Points, in no order, along strands that fork, close into loops and pass close to each other.
Two points are linked if the straight distance between their rows is under 83.9. Some points are linked to none.
j709: [-10  -5  34  -2 -44  -2 -13  18   1   8  -3  -7   1 -12 -13 -30  13   3
  33   3  19  -2   5  -4  10  10 -34 -13 -32 -12  11 -18  -2  27  30  -7
  32  -5  -6  20   1 -25]
j714: [  3 -14   2 -26  31  17  25 -21 -31  15  18  14   5  17  40 -10 -36   2
 -36 -35 -36  -6 -15 -32  -9  20 -12  32  18 -27 -31  17  -2 -12  -4  14
   4  56   0 -28   6  -2]
j383: [  8  23  29 -18  14  -5 -58 -23  -1   5 -27  38  -5 -18 -12 -23 -21  -5
  20 -19  12  43  -2  60   2   8  -1 -38 -24  16 -15 -11  29   2  16  16
 -26  -5  26   7 -36  -3]
j511: [-20 -38 -37  13  -6  -9  11  33  15 -35 -20  -5  -3   1  31  17  16   7
  34  49  20 -15   1  14  23 -16   1  10   5   0 -26 -34  -6  35  19  -2
   4   6  17  39  22  31]
j333: [-14  30  40  10 -24 -12 -11 -20   5   1  -3 -13 -21  10 -13 -36  -1   8
  55  -8  28 -10 -42   8  -7  19   6   6  -3  15  27 -19  -1  -4  -7 -15
 -14 -24   6 -15 -35 -24]
j529: [  7  12  23   3  -7  -4  52   7 -18  18  15  -9  15   0   4  -1  20  11
  -5 -15 -14 -19 -19 -33 -16   2   2  21  12 -24  -8  10 -28 -18  -3 -22
  32  21 -34 -26  22   1]
j945: [  8  16 -11  14   5 -22  42  27  10  12   0 -12  15   9   7  33  20   5
  -9  18   2 -10  14   4  -9 -27  34  -5  19  14 -10   2  -8 -31 -12 -23
  23  -7 -29 -15  27  26]
j666: [-16  -2   5  24 -10 -21  47 -12   2 -37   4 -15   3  10  19   6  24  14
  37  -3  12 -38 -48 -18  -2  13  28  -1  35  11 -10 -10  -1   4 -27 -34
 -12  11  16 -13   5  -2]
j139: [ 22   3   5  -2  35   8 -35 -10  29 -16 -11   4   0 -42 -23  18  -5  20
 -14  -9 -13  39   8  46  26 -18   7 -29 -10  26  -6  12  33  -3  -8  18
 -26 -22  33   2 -21  -5]
j61: [-14  16  15 -49  -4  -5   5 -38 -36  -3  -7  19  -3   8  28 -32  -8  13
  18 -21  15  -8 -42   1 -12  24 -21  37  -6  -5 -29  -9   2  44  26  -8
  25  40  11 -18  -1  11]
j447: [ -8  -9   7  35 -43  -5  79  19   4   8  19 -37  -9  -4 -11   5  27   1
   6   2 -17 -37   7 -47   8  17   0  -4  21 -17  24  15 -24  -2  -8 -33
  12  12 -16 -24  23 -19]
j942: [  1  -4   6   5  17   3 -29 -18  15  -7   8 -10   3 -16 -19  -9 -15  -5
 -22 -15 -21  17   9  13  22   1  -2 -29 -10  11  21   9  17 -17  -8  13
 -29 -23  28  12 -21 -27]
j639: [  3 -26 -25   0  36  -1   1 -25 -11 -47   4  27  14  15  43  15   7   2
 -11 -12  -7  -5 -22  18   1  -9  21  -9  30  11 -48   2  28   8 -20  20
 -16  28  22  17  19  20]
j478: [  8  25  29  -8  18 -14 -24  -3   7  -2 -13  11  14 -15  -9  -3   1   5
   6 -12   1  20   2  47  13 -19  18 -19 -21  12  -7  -5  26  -7   4   2
  -8 -12   6  -3 -23  -2]
j705: [ 14   6  15  -9  -1  15 -51   7  12  23  -8  -1 -20  -5 -39  -3 -33 -21
  -4 -11  -2  31  28  11  18   6 -18 -24 -27   7  39  10   7  -9   6  18
 -21 -31   3  -1 -27 -17]
j641: [ -9  18  11 -41 -16 -14 -10 -30 -30 -15 -10  30  -1   5  32 -33   0   8
  40 -14  29  -9 -44  14 -12  21 -18  25  -9   3 -38 -12   6  56  32 -11
  28  38  13  10   5  17]
j877: [-17  11  29 -50  18   7  17 -28 -31  39   7   4   4  -4  11 -45 -30   5
 -13 -26 -13   3 -11 -30 -13  27 -26  40 -14 -25   0  -3 -22  10  23 -10
  16  29  -1 -36  -9 -19]
j859: [ 17  -4  -1 -13  43   8 -33 -31  14 -24 -10  12  14 -31 -15   3   5  15
 -24  -3  -8  44   6  42   1 -21   3 -33  -4  24  -8   1  26 -10   0  23
 -17  -7  39  14  -4  -2]
j499: [  8 -11   5 -34  48  16  11 -14 -28  26  15  15  16   3  33 -13 -30   0
 -48 -32 -43  17   2 -17 -10   9 -10  24  14 -23 -31  14  -1 -17   3  11
   5  44   1 -25   7   0]
j706: [ 17 -22 -43  14  12  10  10  -3 -16 -17  17  15   0  22  27  39  -6  -4
 -36  -9 -19  -2  -4 -29   5   1   2   4  25 -16 -31  21   7 -14 -19  18
  -5  25 -10  -5  25  17]
j822: [ 19 -12 -21 -16  12   9 -14  47  17   3 -13  -6  12 -20  -9  33  15   2
 -27  20  23  21  39   6 -11 -25 -17   4 -14   0   0   1  -1  24  29  16
  49  -5  -9  19  19  28]
j351: [  1 -18 -24 -19  24  -6 -13  -4 -12   3  -4  17  29   7  -2  -5  38  -6
 -35  19  22  22  31  -9 -52 -23 -29   1  -8 -17   5  -5 -15   5  14  12
  34  20  -8  31  43  27]
j25: [-12 -29 -20   8  16 -12  18  -1  -5 -51  -4  14  16  15  41   9  24   6
  33  17  11 -23 -29   5   4 -12  15  -7  22   6 -46 -19  11  35  -3  -2
  -1  31  12  30  31  22]
j996: [  5   3  28 -29 -21  22   5 -11 -25  26  18   0  -1   2  -6 -17 -25  -5
  -8 -30 -16 -14   4 -26  29  18 -35  25 -32 -30  -3  15 -16  29  19  -4
  19  13 -16 -16  -7 -24]
j251: [  4 -32 -29  24  -9   0 -11  46  37 -21 -41 -19 -13 -23  29  22   3   3
  16  56  35   8  25  40  30 -10  -5   7  11  11  -3 -38 -12  19  20  12
  -9 -29  31  44  -4  32]
j398: [ -3  29   2   8  -6 -19  47  28  12  24   0 -22  16   5  -8   6  32   9
   9  16   6 -19  13   5 -35 -35  22   0   6  10   2  -3 -20 -32  -3 -30
  37 -13 -34 -10  26  15]
j224: [ 15  -2  32   0  -3  -4  51  16 -15 -16   2 -12  27   2  27  13  19   8
   5 -24 -23 -27 -11 -15  25   7   6   2  13 -20 -42   3   1  14  -5  -9
  21  39  -6 -18  27 -12]
j17: [  0  36  27  -2  14 -24 -18   0   8  -3 -24  14   3  -9   0 -13   8  11
  36   6  17  12 -15  62   0 -23  40 -24 -13  23 -18 -19  27  -6 -11   0
  -9 -14   6   5 -20  13]
j115: [-23   2  -4   3 -15  -1 -15 -39 -14   8   7   6 -18  22 -12 -33   6   0
  20  14  21  -9 -27 -25 -44  17 -11  21   6  -2  40 -15 -15 -15 -15  -2
 -17  -8  -3   2 -16 -11]
j699: [ 10 -27 -44   9  42  -1  -7 -24  -3 -46   5  28   4  11  25  32   1   6
 -29  -3 -13   5 -11  16   0 -13  19 -11  33  17 -35   6  26  -5 -24  17
 -21  14  15   7  13  25]
j60: [-16 -42 -17   7 -29  17  11 -13 -23 -31  12  11  -7  14  16   2   5   3
  17   2   7 -31 -24 -33  15  21 -16  19  -1 -18 -19  -5  -5  44   5  13
   5  27  -3  10  19  -5]
j325: [  7  -6   5  -6  -2   2  13  24   6  14  13 -17  25  -5 -13   5  21  -3
 -37  -9 -12   2  34 -21   1 -12 -13  -5 -18 -20  12   8  -9  -1   8  -2
  32  -5 -15   1  18  -8]
j893: [  5 -49 -45  28  15  16  -4   9  29 -34  10 -29  -3 -24   3  30   2  -3
 -40   3 -21   9  22  -4  23   1  -6 -15  13   6   6  13  13  10 -16  24
 -18  -5  26  16  20 -13]
j359: [ -8  11  35 -25  26  -3  12 -10 -11  40  11   1  38 -15  -9 -35  11  -2
 -24 -18 -22   7  17 -18 -32  -1   1  13 -13 -21  11  -8 -28 -28  10  -9
  11  -2 -18  -4  -1 -16]
j896: [ 15 -24 -28  22   2   9  29   2 -13 -14  19   2   2  17  30  35   4  -6
 -36 -11 -24 -13  -4 -52   5   9  -6   4  31 -29 -23  22  -2 -25 -22  18
  -1  43 -15  -6  33   8]
j559: [ -3   6  13   2 -16   2  54  -4 -18  16  16 -12   6   4  -6 -14  29  24
   0  -6   5 -23 -22 -42 -32   4  -7  22  20 -28  10   9 -44 -19  -4 -29
  36  22 -34 -26  31   5]
j991: [-14 -47 -59  30  -6   7 -33 -10  23 -21  -9   0 -19   4  13  16  -5  -7
   0  42  21   6  16  20  -2   0 -11   2   2  12  15 -15  12   9  -9  30
 -15 -16  29  39   7   9]
j373: [  4   4  28  -2  -7  -9  48  18 -13 -26 -13  -2  21  -3  29  16  13  12
  32 -15   0 -33 -29  -4  29   1  26   4   9  -9 -48  -2   7  30  -2 -26
  14  29  -2 -19  20   5]
j625: [ 15 -17   8   9  17   3  18  21  11 -15  16 -29  23 -15  -1  17   5  -3
 -30 -38 -36   0  16 -10  43   1   1 -21   4 -10  -9  20   8  11  -7   4
  -1   4  15   3   9 -28]
j561: [ -5  -2 -36  20 -20   5   6   2   3  22  20  -1 -18  20 -11  21  -8 -12
 -28  20  -1  -4  20 -29  -9   0  -5  14  -1  -7  23  16 -10 -29 -17  -1
  -6 -12 -26 -13   2   0]
j894: [ 11 -28 -30  -5   6   9 -11  22  11  -2  -1  -1  15  -7  -4  20  24  -4
 -35  26  24  18  42  -8 -20 -20 -28   6 -13 -10   6   1  -7  20  17  19
  45   4  -4  23  38  23]
j578: [ -7  14  34 -38  -9  12  19 -26 -32  39  12  -2   3  -3 -11 -38 -18   6
  -6 -22 -11 -10  -4 -39  -1  27 -37  44 -18 -35  10  10 -35  14  20 -16
  24  19 -19 -36  -8 -19]
j629: [-15  -9  -6  22   2 -13  36 -28  -9 -26  16  -3   6  20  25  -2  18  13
  15  -3   5 -31 -50 -24 -18  13  13   9  35   8  -7  -9  -2  -5 -26 -14
  -8  14  10  -5   5  -4]
j854: [-15   4 -11   1 -13  -5  13 -10 -16   7  10  -7   1  16  -5 -21  35  14
  24  26  29 -17 -15 -15 -44 -16 -16  16   3  -7  14  -9 -27   2  -4 -23
  26   8 -14  11  26  10]
j598: [-19 -32 -16  19 -10  -2  18 -23 -12 -30  19  -3   4  20  20  -9  21   4
  12   6   8 -27 -31 -30 -10  14 -10  11  19  -8  -3  -6  -2  20 -14   0
   3  23   6  14  22 -11]
j583: [-10  14  18 -25  -7  -9   2 -43 -22  -3   1   5  -4   9  11 -37  -1  11
  23 -16  22  -9 -45  -6 -20  21 -10  34   2  -3  -2 -11  -9  18  12 -20
  14  12   5 -16 -12  -1]
j910: [-25 -38 -58  30 -11   8 -17 -10   6 -33  -2  16 -15  24  18  23 -11  -1
  15  26  16 -19 -10   3   3   3  10   4  11  13  -5 -10  15  21 -12  21
 -25   1  17  28   0  13]
j94: [ -4 -34 -24  27 -16  17 -44  32  24 -17 -24  -6 -31 -20   0  19 -22   1
  10  25  17  19  11  29  32   8 -14  -4 -12  10  13 -14  14  19  19  28
 -15 -24  25  30 -19   2]
j258: [ -4  34  26  22 -31   0   9  13  13  17   3 -12 -23   9 -21   1 -28  -3
  29 -14  -6 -22 -11  -2  36  13  25  -5  -9  12  17  17  10 -11 -18 -17
 -33 -32  -9 -33 -47 -25]
j177: [-14 -15  -7  44 -45  -8  60  21  23   6  15 -46  -9  -4  -6   6  22  -7
   1  14 -19 -29  26 -32  10   7   7  -9  13 -10  30  10 -13  -2  -8 -26
  -4 -10  -1  -7  13 -27]
j315: [-11  13  22 -56  24   3  17 -22 -41  24   4  17   1   6  31 -29 -26   9
 -12 -33 -11   2 -27  -3 -12  16 -19  37 -10  -7 -28   2   2  25  27  -3
  19  48   6 -33  -2  -4]
j336: [  2  26  16   3 -29   6 -22  17  -1  21  -8  -1 -32  22 -23  -8 -22 -13
  29  11  11   2   6  12   2   4   8   2 -19  12  31   0   4  -8  -1   5
 -15 -33 -26 -15 -29 -10]
j170: [  8  -5  10  12  24   1 -30  13  32 -18 -12  -3   0 -47 -18  10  -2  12
   1 -11  -1  24   4  45  45 -10  11 -37 -15  15 -11   3  30  12  -3  13
 -24 -19  41  12 -26 -13]
j311: [  1 -21   1  27   5   8 -26  17  45 -24  -7 -25  -8 -44 -17   8 -12   4
  -2  -4 -12  17  14  31  54   2   3 -40  -9  15  14   5  24  13  -1  15
 -34 -23  48  21 -23 -26]
j337: [  6  56  15 -20   3 -26 -17   3  -5  10 -28  19  -1  13  -3  -8   1  -2
  30  11  16   3 -21  44 -16 -25  40   0  -9  24 -20  -5   7  -3  -3 -13
   1 -10 -19  -3  -8  36]
j737: [  5  28  21 -26  14 -10 -54 -35 -14   4 -27  47 -13   0  -5 -24 -21 -14
  18  -9  14  37 -12  54 -17  15   2 -23 -14  22  -8 -10  19  -3  14  16
 -39  -5  22   8 -32  13]
j866: [  1 -18   7  13   3   7 -28   1  43 -10   1 -38   0 -37 -25  -9  -7  -5
 -19  -4 -15  24  26  22  33   7 -11 -50 -14  15  40  10  13  -2  -3  14
 -23 -28  37  31 -11 -35]
j829: [  9  -8  12  -7   4  13  36  -7 -21  20  26   0   9  10  21  -5 -11   3
 -39 -26 -31 -10  -5 -52   1  18 -13  23  17 -43  -8  20 -20 -15 -10   7
  13  40 -20 -22  18 -10]
j48: [  6  39 -22   5  -3  -9 -23  11  13   8 -25  13 -35  26  -4   9 -21  -6
  25  38  20   5  -2  37 -13 -22  36   0   6  34   5  -4   5 -13 -18   1
 -17 -25 -15  -4 -14  43]
j62: [-30  -3  13  31 -14  -9   0 -27  13 -22  10  -8  -2  10   8 -19   0   2
  28 -11  10 -28 -39  -2   2  18  18 -12   8  18  19 -15  16   1 -26  -7
 -39 -18  30   4 -32 -35]
j490: [ -7   8  33 -18 -31   1  -9   1 -11  15   1  -1   4  -5 -17 -32  18  -1
  25  -2  15  -7   5 -10 -16   4 -33   3 -27 -15  13 -15 -11  16  25  -9
  30  -1 -16  13   2 -13]
j784: [ -8  -9 -42  17 -36  13  -4 -10  -8  10  14  10 -27  28 -10  13 -15  -8
  -9  23   6 -15   7 -32 -10   7 -12  22  -9 -10  26  10  -9  -7 -14   3
  -8  -7 -25  -6   0   0]
j821: [  4   6  20  -2  -7   6 -55  -5   4  13 -15  12 -20   3 -30 -20 -21 -23
   9   4  11  34  19  21  -4  15 -19 -27 -20   8  35 -14  11 -12  10  19
 -22 -26   5  11 -20 -15]
j752: [  4  13 -12  18 -12   0 -27  18  23   9 -21   1 -38  19  -3   7 -18  -6
  21  42  26  10  20  37  -4  -9  19   1   5  28  19  -9   7  -9 -14   8
 -13 -40  -8   5 -14  16]
j260: [-19  13  -9  -1 -11  -5  -6 -28 -14  15   4  -3 -14  20 -18 -36  23   9
  30  30  37  -8 -20 -18 -63  -7 -15  20  10  -4  32 -13 -37 -23  -8 -15
   6  -2 -11   1   7   6]
j234: [ -6  19   0 -22  -8 -16 -40 -15 -16  -9 -18  39  -8  14  13 -23   0  -7
  42  15  28  13 -24  36 -21   7  -6  -5  -8  16 -16 -19  12  31  21   4
   3  15  12  32  -9  28]
j735: [  4  22  33   3 -17 -22  68  33  -4 -10 -13 -17  22 -12   5  17  27  12
  36 -12  -4 -34 -19   1  14  -9  32  -4   9   0 -25  -1  -6  10  -3 -41
  22  11 -16 -29  21  -3]
j922: [ 17   6  14  11  38  -1  29  -3   5   2  14  -7  15  -8  13  17 -14   4
 -40 -42 -49   7  -1   3  24   0  29 -19  30  -1 -20  24  10 -36 -26   1
 -24   6  11 -23  -7  -9]
j761: [ 14  27  -4  -4  -8   7  -7  16   5  34  14  -3  -7   7 -34  15 -23 -13
 -27   0 -14  14  33 -14   3 -10   7   8 -14  -1  23  23 -12 -40  -5   2
  -3 -29 -36 -29 -23   2]
j145: [  9  -8  10  17  24  -1  25   0  12  -8  21 -23  14  -8   5   5  -3  -2
 -38 -33 -47  -2   7  -7  32   5  13 -26  18  -5   1  23   7 -16 -22   3
 -23   1  21  -2  -3 -26]
j453: [  6  -4  23  -9 -36  22  11   8 -20   6  13   1  -9  -1  -4   4 -18  -2
   7 -22 -13 -28   2 -26  52  20 -22  17 -26 -25 -12  19  -5  42  18 -10
  22   8 -23 -21  -4 -15]
j203: [  0   4  32 -30  46   3  16 -11  -8  41  13  -7  37 -16   6 -26 -13   2
 -41 -37 -46  15  20 -10 -13   2   9   8  -3 -26   1   1 -22 -30   7  -1
   5  10  -6 -10   0 -21]
j247: [ 21 -37 -44   4  34  16 -12  -5  -8 -34  12  16   3   7  22  36  -4  -3
 -38 -23 -24   4   0 -10   7  -2 -10   2  27  -5 -39  20  16   2 -14  27
  -5  29   6   4  20  14]
j669: [ 11   8   9  -4  32   5 -21 -18  12  -2   4   0   4 -16 -15   6 -23   4
 -23 -28 -28  24   8  23  30 -11   9 -20  -3  12   1  19  21 -16 -16   6
 -27 -22  23  -4 -30 -16]
j175: [ -6 -36 -45  22  -4  -7  11  37  30 -30 -31 -16 -11  -4  35  31   3   3
  25  61  26  -9  15  27  32 -13   6  19  16   6 -18 -35 -13  23  11  -3
 -17 -17  28  37   7  37]
j450: [-18 -18 -72  25 -17   6  -3 -10   5 -20  -3  22 -25  35  20  49 -28   1
   4  27  10 -28 -10 -13  -4   0  22   8  29  16 -13   7   8   2 -24   7
 -23  -2  -5   5   2  27]
j221: [  6  15 -23  18 -28   3  23  18  12  37  19 -10 -19  11 -16  21 -10 -14
 -30  24   0  -3  33 -25  -8  -8   8  12   0   1  25  23 -18 -47 -14 -10
   4 -21 -39 -29   1   7]
j303: [ -6   8  22 -24  40   3 -42 -49  -5  21 -20  18  21 -24 -22 -44   3 -19
 -24   9 -15  44  17  10 -34   6  -8 -27  -6   8  20 -23 -10 -40  15  17
 -25 -11  19  13 -18 -12]
j611: [  2  -2  24 -38  64  12  12 -13 -17  35  10   4  25 -11  24 -24 -32   0
 -47 -42 -52  20  13  -9  -4   5   2  13   5 -23 -16  10 -11 -24   4   4
   0  29   7 -19   0 -21]
j615: [  8 -18 -16  21 -12   6 -27  47  32 -12 -43  -8 -34 -20  15  19 -12   3
  20  46  38  18  14  45  33  -4  -4   4   1  12   0 -29  -1  20  25  21
 -12 -33  20  31 -17  24]
j107: [ 23  29 -24   9  11  -8  16   8   3  11   9  14  -3   4  -2  47 -17   0
 -32   5 -12  10   2   1   2 -19  39  -4  17  17 -12  21   7 -43 -17 -10
  -7  -9 -28 -28   1  33]
j237: [ -7   0  -9  20 -17  -7 -18  20  16  -7 -13   0 -22   9  -1   4  -6  -6
  25  33  16  -7   0  24  14  -3  13  -4  -4  15  10 -12  19   3  -7   4
 -12 -21   2   7 -18   2]
j472: [  8 -17 -13  25   0  10  36  -7  -8   8  30   0   0  12  21  18  -1  -3
 -41 -15 -31 -10  -5 -60  -3  21  -7   5  35 -36  -2  26 -15 -29 -27  12
  -6  41 -15  -8  25  -1]
j396: [-18   0 -10  18 -14  -6  -8 -13   0 -17   0  11 -10  16  11   2  -7  -1
  28  10  15 -24 -28   7   4   5  17   0   3  15   2 -13  20   6 -15  -1
 -24  -8   8   6 -19  -4]
j19: [-21   9  22  29 -11 -23  38 -16   8 -17  13 -32   2   5  -1 -22  28  16
  35 -10   9 -25 -47  -9 -11  10  19   4  27  12  14 -14  -4 -15 -19 -37
  -6 -11  16 -17 -13 -32]
j95: [-26  13  30  27 -21 -16  15 -16  11 -19  12 -31  -5  -2  -4 -34  19  13
  43 -14  13 -27 -40  -5   5  18  10  -4   8  11  20 -16   2   1 -14 -27
 -15 -17  22  -7 -26 -37]
j589: [-10  33  46  16 -11 -10  26  -2  15  19  16 -24   0  -6 -17 -19 -17  -2
  19 -32 -19 -19 -15   0  30  11  28  -7  -3   9  18  11   3 -17 -16 -18
 -32 -23   8 -22 -52 -37]
j974: [ 23  15   5   6  -1  19 -32  38  32  26  -8 -20 -25 -20 -38  20 -27  -5
 -13   3  -1  27  42  18  25  -6  -1 -13 -20  20  36  17  10 -10   2  14
  -9 -46  -3 -14 -27 -10]
j946: [ -8  43  56  -4  -9 -10   3   2  10  36   5 -23  -3  -1 -31 -37 -11  -5
  25 -26 -10  -4  -4   4   6   8  13  -4 -14   7  34  -2 -12 -31  -1  -7
 -20 -37 -14 -18 -43 -38]
j935: [ -4  19   9 -18  -3  -9 -56 -22 -20   5 -27  43 -18  14  -5 -24  -8 -26
  32  14  24  34  -6  34 -40  22 -15 -18 -10  18   6 -20   4   8  19  14
 -23   0   9  23 -16  18]
j298: [ -9  23  19 -34   5 -18 -12 -19 -24  18 -12  15  25  -1  -4 -45  43   3
  29   4  34  11  -5   1 -72 -13 -27  -2  -7  -2   0 -29 -24   0  32 -18
  32  15  -4  27  23  18]
j843: [  0  23   7  -4 -19  -6  31  38  12  29  -3 -18  12   6 -19   4  21   2
  -1  12  10 -13  34  -4 -18 -29   4   5 -10  -5  13   4 -12 -19   8 -20
  42 -22 -36 -10  11   9]
j180: [ 15   3  -1 -27  46   6 -46 -46   3  -2 -19  23  12 -26 -22 -11   5  -7
 -33   7 -14  56  15  31 -27  -8  -9 -28  -3  17   9  -8  10 -21  11  24
 -24  -8  30  15  -8   6]
j918: [ -4   7  17  20 -35  -9  66  28   0  -1   2 -32   2  -6 -11  12  32  10
  31   2  -4 -38  -8 -19   7   0  15   1  15  -4   1   3 -19   3  -2 -44
  23   5 -20 -27  20  -5]
j648: [-10  16  30 -20 -25 -10 -11  -8 -17  12  -8   2   8  -7 -12 -43  34  10
  43   0  38   1  -6   5 -48  -4 -32  -8 -17  -6  11 -31 -20  14  30 -18
  39   9  -6  21  13  -5]
j575: [-10 -40 -15  23  -3  14 -47  15  34 -30 -11  -8 -13 -33  -9   9 -21   1
   5   0  -1  20   4  25  43  11 -17 -30 -18  16  13  -6  25  19  14  27
 -23 -20  44  36 -18 -19]
j190: [ 15  10   7 -15   5   8   7  -4 -18  23  20   6   8   3  -3   7 -27  -7
 -26 -27 -28  -1   0 -18  16   4  -4  12  -7 -17  -9  22  -2  -9   1  -4
  -3   1 -18 -21 -11  -8]
j797: [ 10  61   1 -20   3 -17 -27   8  -1   6 -29  27 -21  22 -10   8 -18  -5
  24  22  15   8 -13  42 -17 -27  44   5  -3  29 -14   4   8  -5  -7  -1
 -12 -16 -24  -8 -14  51]
j466: [  2 -31 -13  20   1  -5  19  41  22 -22   4 -25  19 -15   5  25  29  -2
 -19  11  -4   2  31   2  20  -9   5 -15   0  -5   1  -5   8  17   3   0
  19  -4  15  16  28  -9]
j983: [-10   0   7  -8 -14   0  27 -10 -25   5  13  -9  10   9  -7 -26  39  22
  11   7  21 -23 -16 -31 -33  -7 -25  23   3 -23   4  -4 -34   8   2 -26
  42  25 -24  -3  32   8]
j419: [ -9   0   0  -2 -18   1 -41 -13  -8  16 -10  13 -23  16 -21 -27  -5 -24
  19  20  22  16   9  -2 -27  14 -27  -2 -21   1  37 -17  -2  -6  10  14
 -12 -11  -8  14 -10  -8]
j846: [ -8  -5 -57  20 -28  14 -12  -5  -7  -5   4  19 -30  31   2  42 -33  -5
  -1  16   3 -22  -3 -18   3   9   8  14   5   5  -1  12  10   1 -15   4
 -18 -10 -16  -7  -9  15]
j592: [-13   6  26 -27  23   0  -8 -27 -15  33   0   8  28 -16  -8 -50   7 -11
 -17  -7 -10  15   7 -23 -39   5 -13   8 -14 -20  23 -12 -25 -25  12  -3
  -3   1  -4   1  -5 -19]
j919: [ 22  10 -12  -2   3  11 -14  27  18  25  13 -16  -8  -7 -35  24 -17  -9
 -35  -1 -14  19  41  -6  14 -12   0  -1 -14   7  24  24   3 -18  -3   7
   1 -30 -17 -18 -14  -2]
j681: [ 13 -47 -26  27  20  12  17  28  36 -45  10 -41  -1 -32  -1  37   2  -2
 -32 -18 -38   0  21  -3  40   2   7 -28  21   6  -2  19  16  15 -17  14
 -33   3  38   6  15 -20]
j353: [ 21   7   1 -15   5   8   4  28   0  11   4  -5  21  -1 -11  24   7  -2
 -28  -9  -8   8  24  -7   7 -20   3   3 -11  -6  -7  17   2   1   8  -4
  32  -6 -24 -14  10  11]
j926: [ 20   9  31  -7  -3  -2  59  17 -22   8   1 -11  24   1  26  18  22   9
  -7 -24 -25 -27  -9 -27   7   2   2  11  20 -26 -32  11 -15  -4   0 -15
  41  41 -29 -28  34   0]
j20: [  1 -22 -19  -2 -19  15   2   4 -24 -13  10  16  -7  17   8  21  -6  -5
   3   6  -4 -19  -8 -26  18   4  -9  16  -9 -17 -19  11   2  30   3   3
  15  17 -16   0  16   7]
j497: [ 30  11  -9   2  26   1  21   5  -3   6  15   6  12  -6   6  38 -10   3
 -42 -23 -35  14   5  -1  15 -11  28  -7  23  -1 -25  24   6 -36 -18   1
  -6   7 -14 -26   4  14]
j318: [ 25  -4 -16   3   9  12  -5  35  15  -2   7 -10   4 -15 -14  41  -5   1
 -32   2  -5  15  29   6  17 -17   4   0  -9   8  -2  22   7   5   4   0
  17 -17 -10 -14   3  10]
j5: [  4 -13  -1  -4 -28  19  -4   7 -19  -9   9  13 -11   7   1  15 -22  -2
   8 -16 -10 -20  -8 -19  39  11  -6  16 -17 -16 -19  18   8  31  10   2
   8   2 -14 -11  -4  -3]
j101: [ -8  27  31 -15 -26  -8 -19 -22 -17  -5  -9   9 -15  11  -6 -33  -6   6
  51  -7  27 -10 -39   8 -13  17  -6  19  -8   4   4 -14   2  19   9 -13
   6   1  -4  -7 -22  -6]
j46: [ -2 -24 -11   3  34 -12  24 -20 -15 -46   6  14  26  12  47   4  26   4
  -1 -10  -5 -15 -31  14  -9  -6  15  -8  34   4 -47 -11  17   6 -17  11
  -5  39  18  18  27   7]
j487: [-11  -2 -12 -22   6 -14  -9  -4 -17  10  -6  15  23  11  -1 -25  44   3
   7  24  37   7  16   0 -64 -29 -34  -6 -11 -13   1 -16 -19   9  19  -6
  41  24  -5  45  41  25]
j99: [ -6 -50 -54  27  -2  16 -27   2  24 -22   2 -12 -11 -12   2  20  -7 -11
 -22  21   5  12  21   2  16   4 -12   0  -1   7  19  -1  12  12  -5  29
 -10 -13  24  30  14  -5]
j50: [  1  20  18 -10 -25  10 -31  -7 -12  28  -4  10 -22  18 -27 -20 -11 -19
  19  10  15   5   5 -14 -18  14 -19  10 -21  -3  37  -6  -8  -8   4   6
 -11 -20 -24  -8 -25 -11]
j41: [ 34 -12 -18 -18  20  22 -33  37   8  -1  -4   0   7 -36 -18  40  -2   6
 -37   0   7  27  30  11   3 -22 -16   1 -16   9  -4  15   8  29  22  22
  31  -3  -3   4   7  22]
j687: [ 10  12 -25  19  15 -18  25   9  12   7   8  -2   2   2  -2  38   7   0
 -27  21  -7   6  13   9  -5 -26  31  -3  20  18  -2   9  -3 -43 -20  -8
   5 -14 -16 -14  12  22]
j352: [ -2 -21 -17  -6 -13   7  -6  18   2  11   1  -4   8   0 -17   1  19 -12
 -34  18  14  10  45 -26 -11 -14 -37   4 -25 -26  22   9  -9   7  10   9
  31  -5 -14  14  26   3]
j282: [ -3  35  23  15 -39   4  -7  16   9  22  -2  -7 -39  22 -27  -5 -29  -5
  34   4   9 -12  -7   1  17  10  21   4 -15  17  29   6   8 -14 -17  -4
 -26 -38 -25 -31 -41 -18]
j930: [-21   0 -17  11 -25   6 -27 -30  -6  -3   6  12 -24  31  -5  -7 -13  -4
  22  12  22 -20 -24 -10 -21  18  -4  15  -3   9  26  -7   6   1 -13   7
 -24 -14   1   8 -21  -8]
j746: [-20 -39 -35  10   4  -9  13  21  -2 -45  -9   7  11  10  36  17  20   9
  38  39  18 -22 -19   7  15 -13  12   3  13   2 -40 -31   3  41  16  -2
   5  26  19  39  30  30]
j729: [ -6  34   9 -34 -25 -16 -28  -6 -21 -10 -23  36  -5   8  17 -27   4   9
  53   7  30  -6 -39  26 -14   6  -7  11 -10   8 -32 -13  -5  56  32 -12
  26  31   3  27   5  39]
j697: [-18  -3  26 -23  39  -5 -22 -43  -9  29  -5  12  31 -29  -7 -57   7 -15
 -22  -5 -15  31  13  -2 -38   8 -12 -14 -10  -7  20 -25 -14 -32  16   2
 -17  -1  13  15  -6 -24]
j720: [ 12  18  -9 -19   4  -2   8  23   2  27  -4   0  15   9 -16  16  15  -6
 -24  18   9  10  40  -9 -31 -29   0  11 -10  -7   3   8 -15 -17   9  -7
  41  -9 -40  -9  17  34]
j911: [ 12 -40   0  15  17   7  19  30  24 -42  11 -38  18 -22   8  16   8  -9
 -22 -40 -42  -8  21 -13  53  12   4 -31  20 -11 -16  22  13  20 -14  13
 -19  22  31  10  15 -27]
j37: [ 11  34  41 -29  32  -7 -35 -23   6  19 -17  21   7 -24 -19 -18 -14   1
  -3 -25  -8  37  14  50   5  -6   9 -26 -21  15  -1  -4  19 -22  10  11
 -24 -21  17  -6 -35  -5]

How many points has the smallest loop of links through each point below? Write - if it is on no loop.
j666 -> 17
j234 -> 21
j894 -> 7
j866 -> 6

A piece is two or more points that can be reached from each other along the links. Count, over all rows, the pieces, the separate loops (a circle has one, a figure eight two, a Y none), the forks (points with three links) and the tips (points with one).
pieces -> 3
loops -> 6
forks -> 9
tips -> 3

Name the points in between on the shortest way along the links from the first point to the second, in order.
j203; j639 -> j611, j499, j714, j829, j472, j896, j706, j247, j699
j497; j893 -> j922, j145, j625, j911, j681
j237; j17 -> j752, j48, j797, j337
j351; j991 -> j894, j822, j41, j318, j919, j761, j221, j561, j784, j846, j450, j910
j180; j175 -> j859, j139, j170, j311, j575, j94, j615, j251
j821; j490 -> j705, j974, j919, j318, j41, j822, j894, j351, j487, j298, j648
